The views of a scene show one set of named points, each view turned or mirrored, and shifted as a whole, with a little noise and some points left out.

Scene 1
View 1
z_727: [ -8   4 -13  -5 -11  -1 -14   0  -8   2   3   6   0  13 -20  12  -3 -10
   1   2  -4 -18  11   4   3  -8  -9   0  -7  -9   1   0  -1  -1   7  -5
  15   0   4 -10   1]
z_65: [-14 -11  -5   7  -1  20 -32  15  -3   8   2  15 -11   8 -23   0 -20  27
  14   4   0 -20   0 -14  -9   3  -8 -18   8 -30 -19  -5  18  16  -3  -7
  15  17   3 -19 -25]
z_680: [-17   2 -10  -8 -10   0   0   7  -8  12   8   8   0  -3   0   9 -12  -8
   1   7  -9  -7  13  13 -14  -7  -1   8 -15  -4  -6   4   0  -7   1   7
  17  -6   3  -9  -2]
z_537: [-14 -13   0  -3   7  -1 -10  11  -8  10   4  22 -18  -6  -1   4 -32   5
   3  14   4   8  12  17 -22  -9   3  -6  -8 -17 -18  -8   4  -2  -9  10
  16   3  -6   1 -23]
z_85: [-21   0 -17   6 -12  13 -17  16  -6  14   9   4   1  -1 -17   0 -15  13
  10   6 -12 -21   5   1 -11   4  -5  -2  -9 -22 -11   1  13  11  -3   4
  20   9  -2 -19 -18]
z_757: [-21  -6  -2  -8  -2  -7  -5  10 -19   4  13  10  -5  -2  13   0 -13  -6
   0   8  -3  10  18  -1 -11 -17   2   8   2  -4  -8  -3  -3  10   1  -6
   9   2  -6  -4 -13]
z_960: [ -6  -2  -9  -9  -4 -10 -12   1 -16   4  -4   6  -2  15 -16   9 -13 -16
   2  10  -6 -10  12   8 -14 -15  -6   2  -3   1  -9   3   2  -7   0  -2
  12  -8   5  -1   7]
z_993: [-10  -1 -10  -5  -6  -3  -6   3  -7   9   1   9  -3   4 -13  14 -14 -11
   0   6  -5 -12  11  17 -11  -7  -5   0 -15  -7  -6   1   3 -11  -1   6
  18  -7   3  -5   1]
z_350: [-16  -4  -3  -8  -3  -3  -7   8 -15   6   6  13  -6   0   3   5 -16  -5
   0   9  -3   0  14   5 -14 -16   2   2   0  -4 -13  -1  -1   0   1  -2
  12   0   2  -4  -8]
z_929: [-10  -2   1 -15  -1 -10   1   1 -13   9   2  14  -5   4   5  12 -13 -17
  -5   9  -4   5  14  15 -18 -20   4   5  -8   5 -10   1  -5 -11   2   3
  13 -10   7   0   2]
z_241: [ -2 -14  12 -14  10   2 -13   6 -13  10 -11  25 -16  10  -4  10 -27  -1
  -1  12   3   1   5   4 -30 -19   4 -14   9  -5 -26  -7   6 -12  -5  -2
  12  -5  14  -2  -1]
z_42: [ -9  -6   7 -18  -1  -7 -12   4 -21  -1   1  12  -4  12   6   6  -7 -11
  -2   7  -4   4  13  -9 -11 -27   2   2  13   4  -9  -2  -5   4   8 -16
   2  -2   7  -4   0]
z_681: [-12  -6   2  -8  -2   2 -13   4  -9   3   5  16  -8   5  -2   9 -15  -2
  -1   2   3   1  12   4  -6 -15   1  -5   0 -11  -8  -6   0   0   6  -5
  12   2   4  -8 -10]
z_539: [ -8   1 -11  -9  -7 -24  -5  -5 -13  -8   5   8  -4  12  -8  14  -6 -30
  -5   5   3   2  22  17   3 -18  -5  12 -10   0   6  -3 -14  -7   6  -4
  13 -10  -6   5   5]
z_349: [-22   1  -3  -5  -8  13  -4  11  -6  16   9  11   0  -8   6   6 -13   5
   2   3 -10  -8   6   4 -17 -10   5   0  -8  -7 -11   1   5   0   4   3
  17   2  10 -20  -8]
z_75: [ -4 -10   9 -17   7  -1  -9   3 -15   8  -7  18  -9  11   0  11 -19  -7
  -2  10  -2   2   8   0 -27 -22   4  -6   9   0 -21  -3   1  -9  -2  -4
  10  -7  13   0   2]
z_940: [ -8   1 -29   4 -10 -32 -16   0 -20 -10   7  -4  -3  17 -30   5  -6 -30
   6  10  -1  -6  26  24   9  -6 -17  19 -14  -7   5   3  -5   1  -1  -1
  12  -5 -24  11  -3]
z_489: [-23   4   1 -16 -14  12   4   7  -9  19  11   9   6 -10  15   9  -4  -1
  -3   0 -15  -7   6   0 -16 -16   6   4  -6   2  -6   2   1  -3  10  -1
  14  -2  15 -22  -1]
z_72: [  5  -1   7 -16  -2  12 -22  -4  -2   1 -12  14  -3  26 -21  20  -5  -4
  -1  -2   0 -24   0 -14  -7 -16  -2 -21  11  -5 -11  -4   2 -10  10 -17
  12  -4  33 -16  12]
z_397: [-10  -9  -6  -2   0  -1 -20   9 -15   9  -5   8  -3  10 -17   4 -19  -2
   8  11  -6 -11   9  -2 -19 -11  -5  -3   3 -10 -17   1   9   2  -6  -4
  12   1   2  -3  -7]
z_828: [ -7  -2 -12   0  -8  -3 -25   6 -11  -5  -1   4  -2  21 -27   7  -7  -4
   7   3  -3 -18  10  -8   1  -9 -12  -2   5 -11  -5  -1   4   7   4 -13
  10   5   0  -9  -4]
z_287: [ -5 -12   6  -7   9 -20 -24   3 -23 -16   2  16 -18  20  -3   3 -16  -8
  -1   9  14  14  21  -7   0 -25  -4  -2  19 -10 -11 -12  -8  12   3 -19
   0   7 -10   9 -13]
z_819: [-13  -4   8 -16  -3  -1  -8   6 -14  -3  11  16  -6   5  15   6  -7  -3
  -4   2   2   8  14  -9  -5 -23   5  -1  11  -4  -7  -7  -6   9  10 -16
   4   5   5  -9  -9]
z_90: [-24  -7   3  -6  -3   5 -11  16 -17   8  13  13  -6  -8  17  -6 -17  12
   5   6  -3   5  13 -11 -15 -15   6   4   8 -11 -16  -3   3  19   1  -8
   8  12  -5 -14 -24]
z_289: [-31  -3  -2  -5  -9  15  -5  17  -8  16  19  11  -4 -16  15  -3 -16  14
   3   2  -7   0  10  -4 -13  -7   5   4  -4 -13 -10  -3   7  14   1   1
  16  11  -3 -20 -24]
View 2
z_75: [  1 -16  -9  -1   3  -2   2 -16   9   9  -6   9  19   2   2  -4   2  14
  -1  25 -16 -14  -6   8 -10  11 -16  -4 -15   8   3  12   1  -5  -6   9
   1  -4   6   2  -6]
z_289: [  7   4 -17  12 -10  31 -13  -3  14  -8   7   2  12   0 -11   9  16  -6
  -3  18   8   4   4   2 -14 -20   2  -4 -11   9  -3  -5  13  -1   3  15
 -15   1   6 -11  17]
z_85: [  2  -3  -9  -1  -6  31  -7  -1   5 -26 -11  11   2   0  -1  -9  11  13
  -8  21   6   4   6  -4 -19 -15  13   7  -5   0 -14   5   9  -8   1  19
 -27 -14   6 -14  17]
z_42: [ -1  -7 -11  -2   7   1  -1 -10  13  11   6   6   1  -1  -2  -2   5  -5
 -10  18 -21  -9 -10   3 -15  17 -17  -5  -8   2  10   2   0  -4  -6   1
   3  -5   2 -10   1]
z_72: [  0  -4 -13 -16  10   3  19 -19 -15   3 -13   2  -4  -7   5 -22  -3  35
  -9  15 -26 -13   0   0 -15  16   2  -6 -23  10  -3  13  -5  -7  -3 -10
  -5 -11   5  -8   1]
z_940: [ -8 -23  11  -8   2  -2 -28   1  13 -23 -22  13  -8   8  13  -6  11  -5
 -32  12 -12   6   8  -7 -41  33 -27  29  28 -13 -15   4  -2  -5 -15  15
 -23  -8   4 -23  -9]
z_757: [  1  -9 -11   8  -2  11 -16  -4  20   0   7   6   9   5  -4   8  11 -15
  -9  17  -6   0  -4   3 -18   4 -17   0  -2   1   4  -2   7   0  -2  12
  -7   2   2 -10   5]
z_397: [ -1 -13   1  -2   4   6   4 -10   6  -8 -14  20   6   3  10 -12   6  20
   0  28 -14  -9  -1   1 -17   9   1   6  -4   1  -8  11   1 -10  -9  18
 -14 -16   2  -8  -5]
z_680: [  2 -15 -13  -5  -8  16 -17  -4   8 -15 -15  -1  18  -1  -7  -4  11   1
 -18  16  -2   1   7   4 -20   0 -19   5  -7   2  -5   9   5  -4   1   9
 -15   4  11  -3   4]
z_727: [  0  -8  -8 -13   0  12  -6  -6  -2 -14 -14   3  -5  -3   2 -12   7  11
 -21  10 -13   0   8  -3 -25  12  -6   8  -1   0 -11   6  -1  -5  -4   1
 -18  -8   7 -16   5]
z_929: [  2 -18 -11  -3  -4   2 -13  -9  11  -3 -11   1  23   3  -3  -1   8   0
 -18  18 -10  -7   2   9 -17  12 -33   3  -8   3   1  12   2  -3  -3   5
  -7   8  10   2  -5]
z_90: [  4   4 -11  15   1  20  -4  -6  15   5  17  12  -2   3  -2   9  13  -6
   4  17  -1  -2  -7  -3 -14  -5   5  -4  -7  10   0  -9  12   0  -4  15
  -6  -8  -1 -18  10]
z_681: [  2  -7 -10   3   3   9  -6 -10   3   3  -1   6   6   2   1   1   9  10
  -8  15  -9  -4   4  -1 -19   5 -10   3  -9   9  -6   1   6  -1  -6   8
  -8  -3   2 -12   1]
z_350: [  1  -8 -11   1  -1   9  -9  -7   9  -2  -2   5  12   2  -2   1   9  -1
 -10  18  -6  -3   0   3 -17   6 -16   1  -8   3  -1   5   6  -4  -4  10
  -9   1   5  -8   2]
z_489: [  5  -4 -23  -8 -10  24 -10  -7   6  -8  -4 -11  17  -8 -16  -3   4  -4
 -20  13  -5   0   1   8 -13  -7 -14 -10 -18   8   5   6   5   0   8  -4
  -8   5  11  -4  15]
z_287: [ -3  -7  -1  12  14  -8  -2 -10  13  18  12  20  -8   9  12  10  10  -4
   0  14 -21 -10  -9  -6 -22  27 -12   7   4   7  -1  -8   2  -1 -17  12
   0 -11  -8 -20  -9]
z_960: [ -3 -20  -3 -10   1   3  -8  -8   7  -8 -18   7   9   0   4 -12   4  10
 -17  19 -15  -7   1   5 -20  16 -18   7  -1  -2  -6  14  -2  -7  -6   7
 -13  -6   8  -6  -4]
z_65: [  4   6  -3   6   2  28  11  -9   2 -11  -1  20  -9   2   9  -8  13  30
  12  24   2  -3   1  -8 -17 -15  31   4 -11   9 -14  -1  10  -8  -4  21
 -21 -24  -4 -20  12]
View 3
z_489: [  7   2   2 -16 -14  -9  -9  -1   3 -10 -16   3   5 -15  -9   8  -2  12
  -2 -18 -16  -7 -19  -6  13  -2  -4  -4  -9  14 -12   2  10  -6   1  12
  26  -1  -2  -4  21]
z_75: [ 17  -2  -3 -13   2  -1  -3   5  17 -12 -12  -2  -3 -19 -16   6  -7  -1
  12  -5   5 -10   8   3  16 -17  17   8   4  11   0   0  -8  -8   3  -6
  10  -7 -11  18  22]
z_757: [  4   5  -4  -7  -9  -4  -1   2   0 -13  -2   9   0   3  -5   7  -4   2
 -10   2   5 -12  -9   1  19 -13   5   4   4  14   1  -6  16 -13   6   4
   7   5  -7   1  23]
z_960: [  2   5  -1 -12  -4   4  -6   2   5 -16 -11  -6   5 -21  -4   7  -8 -10
  -3   3   2  -3   7   8  15 -25   6   5   3   2 -16   2 -10 -15  -2  14
   5 -12   3  14  24]
z_940: [-20   8   2  -6 -10  10  -1  -2 -14 -21   2  -1  12  -7  12   6  -7 -25
 -30  27  10  -2   9  17  25 -39   6   5  15  -8 -23   2  -1 -32   2  32
 -12 -11  14   5  29]
z_537: [  9  -7 -13 -15   2  -9   2   0  -4 -16  -3  15  -1  -3 -21  11  -5   0
  -3   6  15   7   4   1  12 -28  12  25  22   7  -1   3  14  -2   5  -6
  12   5  -2   3   6]
z_72: [ 11  14  12 -23   4  -1   2   8  16 -23 -30 -16  -9 -30 -11  13   1 -13
  15 -14 -22  -1   1   5   2 -12  13   8 -14   2  -6  -1 -23   3  -5  -1
  -7 -19   8  26  18]
z_539: [ -8  -2  14 -12  -9   7  -4  -9 -10 -19  -7 -11   2 -10   3   7  -9 -11
 -16  15   2 -12   3   3  30 -25  10  -2  17  -1 -14   6   0 -27  -2  22
  -2  -8  -6  15  28]
z_65: [  5  23 -16 -15   6 -11  11  17   7 -23 -13  18  -8  -5 -15  16  10 -14
  -2 -10 -10  20  -6  13 -16 -23   3  38  -7   6   0  -9   4  16   8  -9
 -11  -1  26   2  -1]
z_350: [  5   2  -3 -11  -7  -4  -3   1   0 -14  -8   5   2  -7  -9   7  -5   0
  -4  -2   3  -6  -2   1  16 -17   7   8   4  12  -5  -2   7 -10   3   4
   9  -1  -1   6  21]
z_993: [  0  -3   1 -16  -4  -4  -8  -3  -1 -17 -13   0   7 -21  -9   7  -6  -4
  -6   1  -1   4   2   3  14 -27   3  11  10   0 -20   8  -1 -12  -2  14
  12  -8   7   6  17]
z_90: [  8  12 -13  -6  -6  -9   6   8   2 -13  -1  18  -3   7  -9  12   3   4
  -5 -10   1  -8 -14   4  10  -9   3  13  -4  18   9 -10  20  -3  12  -7
   7   8  -1  -2  16]
z_727: [ -5  10   7 -17  -6   0  -1  -1  -4 -23 -13  -5   2 -16  -3  12  -1 -14
 -10   0 -13   4  -4   7  12 -20   2   8  -4   0 -14   2  -5 -11  -2  18
  -5 -11  13   9  21]
z_349: [  8   3  -5 -16  -6 -11  -5   2   1 -12 -13   9   3 -13 -13  12  -1   7
  -2 -12 -11   4 -13  -3   9 -12  -3   9  -3  11 -10   2   8  -4   3   5
  20  -1   5  -3  14]
z_680: [  2  -3  -1 -15 -10  -7  -9  -3  -3 -13 -10   5   9 -18  -7   9  -7   2
  -9  -2  -5   0  -6   1  16 -18  -2   6   5   7 -17   7   5 -12   1  16
  21  -6   4  -1  19]
z_929: [  7  -7   3 -15  -8  -1  -9  -5   3 -12 -10  -3   5 -18  -9   6  -9   3
  -1   1   4  -9   2  -3  24 -18   9  -1  10   8 -13   7  -1 -18  -1  12
  20  -6 -10  11  25]
z_287: [  4  12   1  -3   1   6  12   7   0 -20   1  -2 -13   8  -2   9  -3 -16
  -6  13  10 -19   7  10  22 -19  24   9   7   9  16 -15   4 -13   6  -6
 -24  -1 -10  21  25]
z_241: [ 19  -4  -5 -15   5  -4  -1   7  16 -12 -13   0  -7 -18 -21   8  -7   0
  15  -4   7  -4  11   1  11 -20  19  17   8  11   1   2  -5  -1   2 -11
  12  -6  -9  17  15]
z_681: [  3   3   2 -15  -4  -6   1   1  -1 -19 -11   1  -5  -7 -10  11  -1  -4
  -3  -1  -3  -3  -3   0  11 -16   9  12   6   7   0   0   6  -5   3  -1
   0  -2   0   9  16]
z_828: [ -5  19   0 -12  -2   3   4   8   1 -25 -10  -4  -1 -12   1  11   2 -19
 -10   2  -9   2   1  16   3 -23   5  16  -8   1  -8  -7  -9  -6   1  10
 -15 -12  17  12  20]
z_85: [ -3  14 -16 -14  -3 -10   1   8  -1 -18 -10  18   8 -11 -10  13   4  -7
 -15  -5  -8  19 -10  10  -6 -23  -8  24  -4   8 -14   0   7   2   6  11
   7  -1  24 -10   7]
z_819: [ 10  14   4  -9  -7  -2   4   4   5 -14 -10  -1 -10   4  -5  11   0   3
   1 -11  -9 -23 -12  -2  17  -1  11  -2 -11  17  12 -11   9  -5   5  -5
  -2  -1 -11  12  28]
z_397: [  7  11 -10 -11   4   1   2  10  12 -17  -8   4   1 -19 -11   8  -3 -15
  -1   3   4   4  10  14   5 -29  11  20   2   3  -8  -3 -12  -5   2   0
  -3 -10   9  14  16]
z_289: [  6   8 -10 -13  -9 -16   0   5  -4 -13  -6  20   2   4 -12  13   1   9
 -11 -13  -6   4 -22  -3   5  -9  -5  12  -1  17   1  -4  23   2   7   2
  17   9   5 -12   9]
View 4
z_90: [ -4   7  20  -2   6 -16  -5  -5   6  -4 -23 -12  -9  -4 -11  -4   1  -3
   9   5  -5  -6   9   0   4  -7 -12  14  -3  -8  18 -28   1 -21  -1   0
  15  -4  12  19   3]
z_350: [  5   2   6   1   2 -12   3   4   2  -1 -11   2  -5  -3  -9   4  -5  -3
  -2   4  -9  -7   5   3  -4  -3   3   5   0  -8   6 -12  -1  -7  -2  -2
   6  -5   7   8   0]
z_539: [ 15   1 -13   1   4 -13  16  16   8   4  -6  14   3 -12   6   7 -12   5
  -8   6  -1   2   0   7  -5   4  19   1  -8 -24  -3   6  -1   6 -11 -12
 -13 -17  -4   3  -5]
z_929: [ 12  -3  -4   3   5 -14   7   9  -3   0  -1   7   3  -4 -15  13 -11  -8
  -8   0 -16  -6  -2  10  -9  -1   8   1   3  -9   4   0  -3  -4   1  -6
   3  -6   2   4  -7]
z_727: [  5   0   5   1  -1  -7  -7   4  14   5 -20  11  -9   3  10   0  -5   7
 -11   6  -7  -5   2  -5 -10   9  16   3  -2 -10   2  -3   3   3 -13   0
   2 -18   5 -12   5]
z_241: [ 12   1  10  -2  -1   5  -1   6   5  -1  -4  -8  -9   1 -24   7 -17  -7
 -12  -9 -22 -24  11  10  -8  -7   9   3   1   7   2 -12   8  -5  19   8
  11 -11  15   8   0]
z_42: [  6   2   8   7  15  -8   0  13  14   1 -12  -9   5 -11   1   5  -7  -3
  -2   1 -16   4  -2  13  -3  -2   8   3 -10  -6  15 -11  -1  -8   8   0
   9 -19   6  15   2]
z_960: [  6  -1   5   3   4  -4  -1  15   7   2  -5   8  -5  -5  -6   9 -11   7
 -14   5 -14  -9   0   3  -8   3  19   2  -3  -4  -3   0  -3  -1  -5   2
  -2 -14   4  -6   4]
z_537: [  7  10   9 -11 -13  -9  13  -2  -5  -4  -6  -4 -21  -1 -25   0 -11  -2
  -2  -1  -3 -27  18  -2  -3  -8  -3  10   3  -6  -4 -18   6  -7   1  -4
   5   3  13  10  -4]
z_680: [  4  -3   4   0  -2 -20  -4   3  -5  -2 -10  17  -5   5 -10   8  -1  -4
  -4   7  -9  -5  -4  -1 -12   4   6   2   8 -11   4  -3  -4  -6 -13  -6
   5   0   2  -4  -3]
z_287: [  6  10   7  -4   8   0  10  15  22   5 -16 -13  -6 -20   5  -3 -11  13
  -2   5  -1  -5  18   6   6  -5   8   8 -19 -11   2 -16   5  -2   7   0
  -3 -25   8  17   4]
z_828: [  1   2  16  -2   2   1 -11   9  20   4 -25   2 -13  -6  12  -5  -6  19
 -11   9  -6  -7   8  -6  -2   5  16   6 -10  -6   0  -9   4   0 -10   5
   0 -24   9  -8  14]
z_397: [  2   3  14  -3  -1   4  -8  10  11   2 -12  -1 -17  -3  -9  -1 -12  15
 -16   3 -14 -21  11  -2  -3  -2  15   6  -7   4  -6 -10   3  -3   0   7
   3 -14  12  -5  10]
z_85: [ -6   3  23  -6 -11 -12 -17  -7   0  -3 -28  12 -25  11  -6  -7   3  10
  -5  11  -2 -16   7 -19  -3   1   1  11   7  -4   0 -19  -1 -12 -20   4
  10   0  11 -13  12]
z_681: [  7   3   8  -2  -1  -9   2   0  12   0 -16   0  -8  -3  -3   0 -10  -3
  -3   1  -8  -9  10   2  -5  -1   5   4   0 -10   8 -13   8  -3   2  -2
   5 -12  10   4  -1]
z_489: [ -1  -6   8   6   6 -23 -12  -6  -1  -3 -19   9   5  12  -6   8   4 -20
   2   3 -17   3 -11   3 -16   4  -1  -1  13  -8  23 -10   0 -13  -8  -2
  19  -2   6  -1  -3]
z_819: [  5   4   8   2  11 -13   4   2  15   3 -20 -10   4  -9   2   1  -6  -7
   6   2  -9   0   6  12  -3  -2   1   4  -7 -13  21 -18   5  -8   9  -3
  13 -15   8  16  -1]
z_75: [  9   0   8   3   4  -1   0   8   7  -1  -3  -7  -2  -3 -18   9 -16  -6
  -9  -5 -23 -15   4  12  -7  -4   9   1   0   4   6  -8   4  -6  15   5
  10 -11  10   8   0]
z_289: [ -3   3  19  -5  -5 -24  -5 -13  -3  -6 -27  -1 -11   5 -10  -1   7 -11
  10   6  -1  -7   5  -7  -2  -3 -15   9   8 -13  19 -27   0 -21 -11  -2
  19   6  10   8   0]
z_940: [  7   8  -5  -6   1 -13  11  22   4   4  -7  21 -13 -19  10   4 -10  29
 -12  19   7  -1   6  -8   2   4  20   7 -16 -25 -20   9 -10   7 -30 -12
 -26 -16  -5  -5   5]
z_349: [  2  -2  14   0  -3 -17  -9  -7   0  -2 -19   6  -8  12 -11   3   1 -11
  -2   3 -11  -7  -1  -4 -10   0  -1   4  13  -4  14 -15   1 -11  -9   1
  16  -1   8  -1   0]
z_993: [  7  -2   3  -2  -5  -9   1   5   0  -1  -8  13 -10   6  -8   7  -9   2
 -11   4  -9 -11   2  -1 -11   6  12   0   7  -9  -4  -2  -1   2  -9  -3
   0  -6   4  -8   1]

Which points are out of place in each view (at most two, in the order of its rows)? Write none if all are in place.
view 1: z_397
view 2: z_90
view 3: z_819
view 4: z_287
